Each row is a point on a landscape with many peaks, with its height.
A climber steps from a point to whichever of its 3 nearest points has the largest rise for the distance, and stops where none of them is higher. Distance is the straight distance between rows; heights are no part of it.
J618: [-11   7  -8  -1 -19  -6  12  -7  24  29 -10 -38]  h=4.90
J725: [ -5   6  -6   0 -18  -1  10 -11  16  21  -4 -38]  h=4.65
J88: [ 24   6  30 -27  -1   1  12  18 -20 -57 -12 -17]  h=3.17
J298: [ 18  -2  19 -23 -12   1   3  -4 -14 -24   7 -30]  h=6.21
J793: [ 16   2  23  -4  14  15  -3  13 -24 -22  15  25]  h=7.09
J21: [  8  -1   9   5  15   8  -9   3 -21  -9  16  29]  h=4.79
J31: [-15   8  -9  -8 -26  -8  14  -7  30  31 -15 -51]  h=3.19
J939: [ 12   0  14   3  19  10  -7  10 -25 -19  15  40]  h=2.69
J183: [ 12  -2  10   3  27  11  -8  12 -26 -26  15  50]  h=0.22
J588: [ 13  -2  12 -14 -14   3   4 -10  -8 -10   8 -34]  h=4.55
J903: [-10   6  -8   3 -17  -3   9  -7  19  28  -7 -32]  h=5.18
J437: [ 18  -3  21 -18 -10   5   1  -1 -15 -24   7 -24]  h=5.02
J22: [  9   0  10   2   6   9  -4  -2 -16  -2  13  10]  h=6.12
J845: [-18  -9 -31  17   7 -13  -7  -1  21   8 -17  25]  h=3.86
J926: [  7  -3   2   9  22   5 -10   2 -21 -14  13  41]  h=4.08
J235: [ 13   0  18  -3   6  11  -4   3 -19  -9  16  11]  h=4.71
J489: [-19  -3 -26  15   4 -12  -4  -1  19  18 -12  13]  h=4.07
J530: [-6  2 -9 12  0 -1  1 -7  3 18  1 -3]  h=4.01
J150: [ -9   6  -8  -4 -23  -4  13  -8  25  29 -11 -44]  h=4.45
J227: [-32   2 -26   3  -6 -19   1   9  33  30 -21   2]  h=4.59
J25: [ 1  1  1  9  6  3 -3 -7 -9  6  9 10]  h=3.15
J534: [ 12  -2  14  -7  -7   9   0  -7 -11  -6  12 -15]  h=5.75
J561: [ 19  -2  26 -19  -5   9   3   5 -16 -31   6 -14]  h=5.82
J321: [  7   1   6   1  -4   6   0  -7  -6   5  10 -12]  h=6.80
J125: [-29   6 -21   4  -9 -16   4   7  29  35 -18 -10]  h=5.89
J355: [-38 -13 -38  -8  -4 -22  -9  15  47  15 -27  20]  h=2.63
J584: [ 18  -1  23 -17  -3  11   1   4 -16 -24   9 -10]  h=5.11
J873: [-16   2 -19  16   1  -9   0  -2  14  22 -10   4]  h=4.42
J180: [-22   6 -16   7  -9 -11   7   2  23  32 -13 -14]  h=5.52
J436: [ -5  -8 -19  18  17  -6 -11  -9  -1   1   0  35]  h=3.40
J413: [  6   0   2  -7 -17   1   5 -15   3   7   5 -39]  h=2.97
J187: [  4  -8  -6  13  22   1 -10  -4 -15 -11   9  43]  h=6.29
J53: [ 22   3  32 -16   4  15   1  15 -19 -35   7   3]  h=3.96
J371: [ 20   0  26 -15   0  13   1   8 -18 -27  11  -2]  h=4.69
J104: [  2  -2  -5  11  13   2  -7  -4 -13   1   9  28]  h=3.97
J240: [-12  -3 -22  18   9 -10  -6  -6   8  12  -7  20]  h=3.90
J617: [  2  -7  -9  14  21   0 -11  -7 -13  -8   7  41]  h=4.68
J267: [ 15  -3  13 -20 -15   0   2 -10 -11 -18   6 -35]  h=4.89
J91: [ -5  -5 -17  18  14  -5  -7  -8  -1   6  -1  28]  h=3.62
J109: [ 23   3  29 -25  -4   4   7  12 -18 -45  -4 -17]  h=3.27
J51: [-18   9 -11  -2 -20  -7  10  -1  26  35 -12 -35]  h=4.44
J462: [-32  -4 -32   3  -2 -20  -3  10  35  21 -23  13]  h=3.32
J359: [ 1  2 -2  8 -1  2  0 -8 -3 12  6 -5]  h=4.39
J862: [  6  -1   2   9  12   3  -7  -3 -16  -2  13  22]  h=4.43
J348: [-31  -9 -35   4   1 -19  -6   9  36  15 -25  19]  h=2.74
J453: [ -3   3  -3   3 -12   0   5 -11  10  19   0 -27]  h=4.48
J158: [-13   4 -14  12  -5  -6   3  -4  13  26  -5  -6]  h=5.15
J896: [  9   0  12   1  10   9  -4   1 -18  -7  16  16]  h=5.14
J399: [ 21   4  33 -12  11  19   2  20 -21 -35   7  16]  h=3.57
J487: [-16  -9 -32  19  13 -13  -9  -5  20   4 -16  29]  h=3.80
J708: [-24  -8 -33  13   5 -15  -5   1  28  11 -22  24]  h=3.36
J689: [ 13  -1  17  -5   2  11  -3   0 -18 -10  15   2]  h=3.89
J607: [ 23   3  31 -22   2  10   7  17 -18 -47  -1  -7]  h=3.47
J568: [ 11   0  13  -3   0   9  -1  -4 -14  -5  12  -3]  h=4.60
J525: [-13   6 -10   6 -11  -5   8  -3  19  29  -8 -21]  h=5.36
J850: [ 14   2  23  -2  19  15  -5  17 -26 -27  14  37]  h=6.86
J622: [ 24   3  31 -24  -2   7   9  16 -19 -50  -6 -13]  h=3.33
J442: [-4  0 -8 15  7 -1 -3 -6 -2 12  3 11]  h=6.17
J245: [  6  -1   6  -6 -12   4   4 -12  -1   6   7 -30]  h=4.66
J925: [-23   5 -21   8  -7 -13   3   3  24  31 -16  -3]  h=5.35
J513: [  5   0   4   0  -9   6   2 -11  -2   9   7 -20]  h=5.72
J712: [ -6   4  -7   8  -7  -1   3  -7   9  23  -2 -13]  h=6.84

For each start below, name the point where the climber stops.
J245 | J321
J21 | J22
J903 | J712
J873 | J712
J862 | J22
J436 | J187
J53 | J561

Call two points neighbours if one is among the 3 nearest of the other. Go from one point of each pair to the other, from neighbour to neighbour, staying as high as possible. Name the lowest point that can't be avoided.
J321 and J442 | J359
J125 and J561 | J530
J125 and J712 | J525
J442 and J187 | J926
J321 and J561 | J588
J321 and J22 | J568
J298 and J561 | J437
